A landscape with many valleys, sampled at points; each row gives a point and its height.
A ball rolls from a point to the lowest of its 3 nearest points, and stops where none of them is lower. Distance is the straight distance between rows; heights are no part of it.
J_546: [-67  24  31  12   4 -33 -12  19  14   5 -14  44 -22 -24   1 -23   5  47
  30  -2  12   1]  (h 27.9)
J_582: [ -7  37 -21  61 -28 -13  13  18 -23  57 -43 -49 -37 -40  33 -16  31 -41
  18 -42  17 -50]  (h 10.5)
J_132: [-40   9  23   9  10  23   0  22  -8   9  -4  31 -25 -14  12 -37  20  30
   5  -6   0 -11]  (h 22.9)
J_924: [ 29 -14  21  -8 -16 -17  17 -50 -11 -17   5  63  35  36   1  52  -4 -21
 -35  47   0  26]  (h 36.5)
J_888: [ -2  23 -25  34   7  -8 -27  -4 -31 -28 -12 -30  24  53  15  13  32  20
 -41 -25  13   8]  (h 36.0)
J_739: [ 10  27 -20  30 -37 -44 -33  -3   7  21 -15 -56  -8 -16  -9  30  -7  -4
  27 -54  19 -13]  (h 44.3)
J_601: [ -4 -30  15  -9  22  20  -3 -14   8 -10  26  51 -17  -9 -10 -26  -3  -9
  16  35 -11  20]  (h 25.4)
J_652: [ 75 -17 -16 -34 -39  14  33   4  18   1   2  26  35  19 -12  57 -28 -47
 -38  20 -25  24]  (h 38.0)
J_212: [ 31 -44   4 -62 -20  -8  54 -31  26  20   3  36   6  25 -27  39 -46  -6
  13  24 -21 -16]  (h 24.1)
J_240: [ -5  19 -15   9  -2  -8  25 -48 -12 -19  -4  28  33  40  -6  46 -12  10
 -22   8  -3   8]  (h 42.5)
J_742: [-39  42 -11  24  11   1 -10   0 -11 -21 -30 -10   8   4  34 -15  12  37
  -5 -26   3  -7]  (h 23.8)
J_235: [-31   9   2   1  17  -7   7 -22   0 -13  -5  49  23  32 -11  12 -10  14
 -17  28  20  33]  (h 40.1)
J_5: [-35  11  21  23  23  21 -10  -7  -5 -10  11  47  -7   5  -3 -33   6  28
   6  29  21  37]  (h 38.8)
J_897: [ -1  11 -12  28 -20 -16  -8  28 -44  37 -23 -58 -26 -18  19 -23  13 -26
 -27 -46   9 -66]  (h 9.6)
J_153: [-40  43   4  33 -16 -63 -42 -10  -1  -5  -7 -24  34  16 -10  27  25  34
  26 -29   7  -4]  (h 58.9)
J_580: [-21  40 -18 -33   5 -37  11 -10   4 -35 -36 -48   7   3   7  22 -26  44
  33 -26 -15 -12]  (h 27.0)
J_60: [ 31 -10 -16 -14  -6   1   1   3 -38  -2   5 -53   4  14 -10   0  -7 -16
 -10 -20  -4 -20]  (h 30.4)
J_993: [ 19 -25   0 -41  -1  21  18  -2  36  20  36 -24   3   0 -27  32 -34 -51
  21   6  -4   0]  (h 28.3)
J_371: [ -7  10 -17 -23  30  21  18   9 -20 -24 -16 -21  -4 -15  39 -41  11  11
 -49  -8 -15 -42]  (h 14.6)
J_59: [-11  23 -17 -53   8 -37  30  11 -15 -41 -37 -41  15   6  38  -6  -5  44
  -8 -37 -21 -30]  (h 19.6)
J_607: [ 11 -15 -11 -42   8 -11  25   0   2  -3 -17 -43   6  26   1   7 -19   7
  30  -8 -11 -24]  (h 37.6)
J_394: [-17  19  -7 -35  19   2  18  25 -16 -11 -25 -39 -16 -27  51 -22   8  18
   1 -25 -12 -43]  (h 15.7)
J_189: [ 23  -9  19  30   7  18 -13 -28   0 -10  15  41  33  16 -27  17  -6 -22
 -22  49  16  56]  (h 36.7)
J_615: [  2  15 -25  71 -10  22 -45  32 -37  21 -10   2 -13 -10  -1 -49  51 -16
 -50  18  27  -9]  (h 23.9)
J_512: [ -6  -4 -27  50  -9  -6 -27  20 -33  -9  -7 -27  12   7  17  -4  44 -18
 -64 -31  32 -24]  (h 26.3)
J_577: [-64  51 -11  72 -18 -10   5  22  -2  53 -60 -18 -15 -31  25 -30  35  10
   6  -1  15 -39]  (h 18.7)
J_169: [ 11   2 -25 -20 -11  -4  16  25 -25 -15 -16 -49   3  16  16  -4   8  20
 -37 -28 -10 -32]  (h 27.1)
J_958: [-30   5  32 -36  27  11  17  17  16   6   0   4 -19 -32  19 -28  -5  39
  28   5  -9 -21]  (h 25.5)
J_565: [ 22 -36  -7 -14   1   7 -24  54  -7  22  -6 -45 -32 -39   2 -33   4 -52
 -10 -29   1 -29]  (h 20.9)
J_733: [ 27 -57  38 -72 -17  -6  36 -20  34  10  24  11   9   7 -30  43 -55 -51
  43  26  -1  24]  (h 21.5)
J_31: [ 42 -14  11 -17  18  44  -1  16  -5  -4  26  16 -22 -11 -11 -30   1 -15
  -8  35 -14  12]  (h 35.0)
J_539: [-17  33 -13  65 -20 -49 -31 -24   2  32   5 -45  11   7 -17  47   5   3
  15 -19  22   4]  (h 57.3)
J_978: [-46  56  -1  20 -11 -74 -10  -6  16 -10 -16 -15   4 -26  -2  15  -1  46
  47 -21   7  -6]  (h 65.6)
J_950: [ -5 -15  45 -12   4 -18  48 -47  13 -12   9  77  35  31  -4  44 -40  18
 -12  33  24  22]  (h 37.5)
J_378: [ 35  13 -45 -11 -24  15   1  -5 -23 -25  30 -47   7   1 -17   8  12 -34
 -29 -42   5   0]  (h 35.8)
J_17: [ 27 -15   9 -10   4   6 -15  17  13  21  16 -44  -8 -25 -14  24  -8 -28
   0 -25   0  -5]  (h 24.9)
J_103: [ 31 -28 -18 -41  18  43  45  25 -15 -22  -7  20  -5   8  -2 -57   5   5
 -24  26 -27 -10]  (h 41.2)
J_595: [ 45 -10   5  -6   3  21 -16   5  -4  -4  26   1  -2 -19  -8  -8   8 -22
  18   4 -10  15]  (h 29.6)
J_798: [ -7 -17  40  20  -5 -21 -13  -4  24  36  41  22 -28 -24 -17   7 -16 -20
  50   6  30  24]  (h 36.2)
J_538: [ 33   8  26  -9 -21  52 -20  34   3  -9  30  33 -11   6 -21   5  10 -54
 -19  30  10  50]  (h 33.0)
J_895: [-58  47  -9  42   8  -5 -19  19  -7 -26 -55 -13  50  30  42 -17  29  58
 -34  20   8   9]  (h 27.5)
J_929: [ 40 -13 -27 -10 -13  16   0 -14   1  -1  18   2  25  25 -22  12  -2 -27
 -28 -12  -1  12]  (h 30.1)
J_420: [ -7   3  -1  57   4   1 -43   6  -4   5  15  17   3  -8 -13  12  37 -25
 -14  30  29  29]  (h 9.1)
J_165: [  7 -13 -23  22  -2  13 -39  30 -33 -24   5   6 -19  -6   6 -51  45  -4
 -64   0  16   7]  (h 24.0)
J_871: [-20   2  17  32 -15 -23 -15   1  16  55  27  -8 -32 -29 -10 -13  -8 -14
  46  -5  21  14]  (h 41.7)
J_364: [-30  18   3  32   0 -26 -17 -41   4   0  30   8  31  20  -5  32   7  18
  25   3  30  22]  (h 45.3)
J_960: [ -6  12 -40 -19   5  22  25 -15 -11 -50 -25 -17  19  41  13   3 -24  63
 -33 -16 -25 -20]  (h 47.8)
J_881: [-31 -32  57 -12  16 -15  12 -19   5   0  33  66   1 -13   4  -1 -34  31
  30  30   8  34]  (h 19.5)
J_217: [  0  35 -39  -5  -7 -17  24 -28 -11 -31 -10 -19  40  28  -7  35  -1  20
 -24 -27   0  -2]  (h 50.0)
J_330: [ 19  -9   9  31 -13  21 -35  17   9  -5  15  43  -5   0 -25 -13  46 -25
 -15  22  22  47]  (h 25.7)
J_567: [-34   6 -13  47 -14  24 -12  21 -22  18 -29  -7 -22 -19  20 -27  61  14
 -31  -5  34 -15]  (h 21.1)
J_310: [-34  12  15 -23  14 -25   5 -23  27 -30   7  27  14  -5   3  30 -43  26
  46   4  -1  10]  (h 22.1)
J_968: [-19  15 -12 -45  -3 -52  26   7   5  -7 -31 -76  26  12  -2  40  -6  14
  59 -58 -24 -30]  (h 14.2)
J_118: [ -9 -12  22 -16  26   7   3   3  20  15  26  -6 -24  -3  14 -18   1  23
  48  -8  -7  -8]  (h 21.4)
J_98: [ 22 -28 -26 -26   4  14  37 -48  16 -20 -27  43  19  35 -11  23 -26  49
 -27  37 -24  -6]  (h 28.5)
J_751: [-24  16 -12  67  -8 -21 -38  -7 -21   3  -7 -25  16  26  -1   6  41  13
 -27   1  19  10]  (h 37.7)
J_986: [-59  60  -5  19   6 -43 -18 -17  21 -40 -36   9  66  27  -1  48  -3  48
   0  18   3  14]  (h 66.9)
J_575: [ 44 -17 -33 -43 -34  -1  30 -27  18  12   7  40  39  43 -28  14 -29  16
 -18  37 -23 -15]  (h 26.2)
J_525: [  8   5 -26  -8  22  19  26 -26  -3 -27 -18   5  23  28  15   8  -5  29
 -45 -15 -11   6]  (h 45.4)
J_449: [  8 -17  14 -66  32  28  30  -2  19   6  -4  -3 -18   8   3 -28 -27 -10
  16  32 -28 -17]  (h 46.8)
J_282: [-54 -13  60  -6  36  10  -2   4   4  15   4  32 -40 -31  -1 -51  -2  33
  55   8  -5  -3]  (h 30.5)
J_150: [  6 -20  11 -19  -6  -9  -4 -18  14  -1  38  24   9 -27 -21  34 -19 -35
   4  36  26  32]  (h 28.1)
J_8: [ 20  -5 -10   0 -10 -16 -18  -5  10  13  24 -85 -15 -16  -3  34 -12 -30
  48 -58   8 -23]  (h 34.6)
J_460: [ 23 -27   1  -9   5  23   4 -21  -3 -15   9  59  16  15  -7   4  -7 -15
 -34  23  -4  26]  (h 33.8)
J_444: [ -1   9  -5   0  -6 -34  -2 -39   7   1  18 -41  15  -9   3  34 -10   9
  36 -41   5  -1]  (h 48.6)
J_694: [ 30 -28  17 -28  -7  23 -19  27  44  25  13  16 -31 -34 -20 -27 -10 -68
  51  16 -25   3]  (h 41.6)
J_74: [ 16 -15 -18  46 -10 -17 -41 -35   7   6  27  -5  16   9 -13  53   3 -15
 -20  19  32  46]  (h 30.2)
J_202: [  4  11 -29 -35  -4 -21  14   3 -11 -20 -18 -54   9  -5  36   2  -3  -6
   9 -60  -6 -37]  (h 22.0)
J_707: [-52  26   1  -4  27  -6 -15  -1  15 -13 -23   7   1 -11  21 -11   8  36
   6 -39 -13  12]  (h 28.0)
J_372: [ 45 -34   6 -52  14  33  38  16  -3  -6 -13  37 -31  13  11 -36 -25  -2
   9  21 -37  -2]  (h 43.9)
J_872: [-10 -10   1 -21   5   5  -8   9   0  11   8 -25 -17 -34  -3  -9  -1   7
  35 -16 -17 -11]  (h 28.2)
J_788: [  1  -3  10  12  28  44 -16  21 -16  -8 -18  29 -18   0  -8 -38  18   7
 -38  26 -22  13]  (h 40.2)
J_688: [-10 -13  15  19  20  41 -34  27  11 -10  18  55  -8  -3 -21 -39  35   2
  -4  57  13  29]  (h 33.4)
J_486: [ 58 -29 -34 -39 -15  14  34 -12  25  -1  10 -27  21  10 -11  30 -24 -38
   4   7  -7  -6]  (h 34.4)
J_775: [-47   1  40  25  17 -22   4 -45  -4 -36   8  36  45  41  10  43 -22  24
  16  35  22  27]  (h 38.7)
J_659: [ 28 -21  14 -15  15  19 -41  39   3  33  16 -22 -49 -23  -1 -38   7 -36
   8   7  -7  -9]  (h 23.1)
J_437: [ 28 -32 -14   1  -2  23 -22  46 -13 -20  -7 -27 -14 -25   3 -31   9 -40
 -54 -25  -8 -14]  (h 22.4)
J_25: [ 14  12 -26  -7   1   1   6 -24 -23 -28  -9 -35  14  15  -9  11  -8  17
 -31 -23 -15  -3]  (h 38.9)
J_2: [-11  15 -18  36  -2 -16  11  44 -39  35 -37 -31 -28 -45  56 -18  31 -18
 -22 -36  13 -61]  (h 7.9)
J_822: [ -7 -19  32 -25  24  16  35 -20  21   2  32  34 -12  -9  12 -10 -43  11
  26   7  -1   1]  (h 13.2)
J_51: [ 14 -22  13  22  -8  -1 -15  19 -11  38  -4 -57 -25 -23   1  -8   4 -11
   2 -30   8 -26]  (h 16.0)
J_716: [-38  20  -1  32   3   0  -9  34 -24  10 -32  -5 -14 -27  25 -41  25  37
  -4 -26   1 -39]  (h 21.0)
J_970: [ -2  19   1  40 -20 -24 -31   5  16  20  25 -25 -35 -15 -17  24  15 -13
  27 -13  15   5]  (h 53.1)
J_387: [-18 -16   6  -5   2 -13   2 -24   6  16  50  19 -19  -3 -17  16 -18  -2
  39   0  -8   3]  (h 28.4)
J_747: [  2 -31  35 -44   3 -31  44 -31  12   4  27  33   3  -5  -5  38 -48  -2
  51  -2  13  13]  (h 19.0)
J_892: [ 51  -3  17  -2 -23  57 -14  43 -11  -5   2  52 -14  10  -7 -30  28 -41
 -31  30 -16  32]  (h 38.3)
J_260: [-45  41  10  63 -37 -35 -19   9  -2  72 -25 -24 -27 -38  11 -23  16  -4
  17 -26   9 -11]  (h 15.6)
J_72: [ 37 -29  -8 -28  21  19  29  -6  -6  -3  16   2   3   3 -12 -14  -9  -6
  -4  17 -28  -2]  (h 37.4)
J_825: [ 57 -14  21 -33   1  56 -15  51  32 -10  21  15 -25   2 -20 -31   0 -65
   9  22 -36  30]  (h 39.8)
J_474: [  7  -3 -11  22  -3  -4 -22 -12  12   2  28  -6  -1  -8 -22  14  10 -15
 -12  21   0  13]  (h 2.3)
J_651: [ 68 -43  19 -52 -11  -8  46 -23  27   7  12  62   3  13 -17  11 -41 -23
   2  50 -31  -6]  (h 26.0)
J_399: [-70  39 -12  60 -11   1 -11  22 -19  17 -55   2 -20   0  31 -39  37  47
 -19  -5  17  -6]  (h 20.0)
J_411: [ 68 -31   4 -41 -15  69  22  12  23  -8  15  48   0  24 -11 -19 -13 -36
  -7  36 -33  11]  (h 42.7)
J_225: [-37   8  17  24  25  -6   5 -20   1  -7 -23   0   6   1  -3  11   0  41
  13  -2  -4  10]  (h 31.8)

Where does a ball stop that starts at each point below?
J_615 | J_2
J_60 | J_371
J_98 | J_822
J_652 | J_822
J_895 | J_2
J_651 | J_822
J_486 | J_822
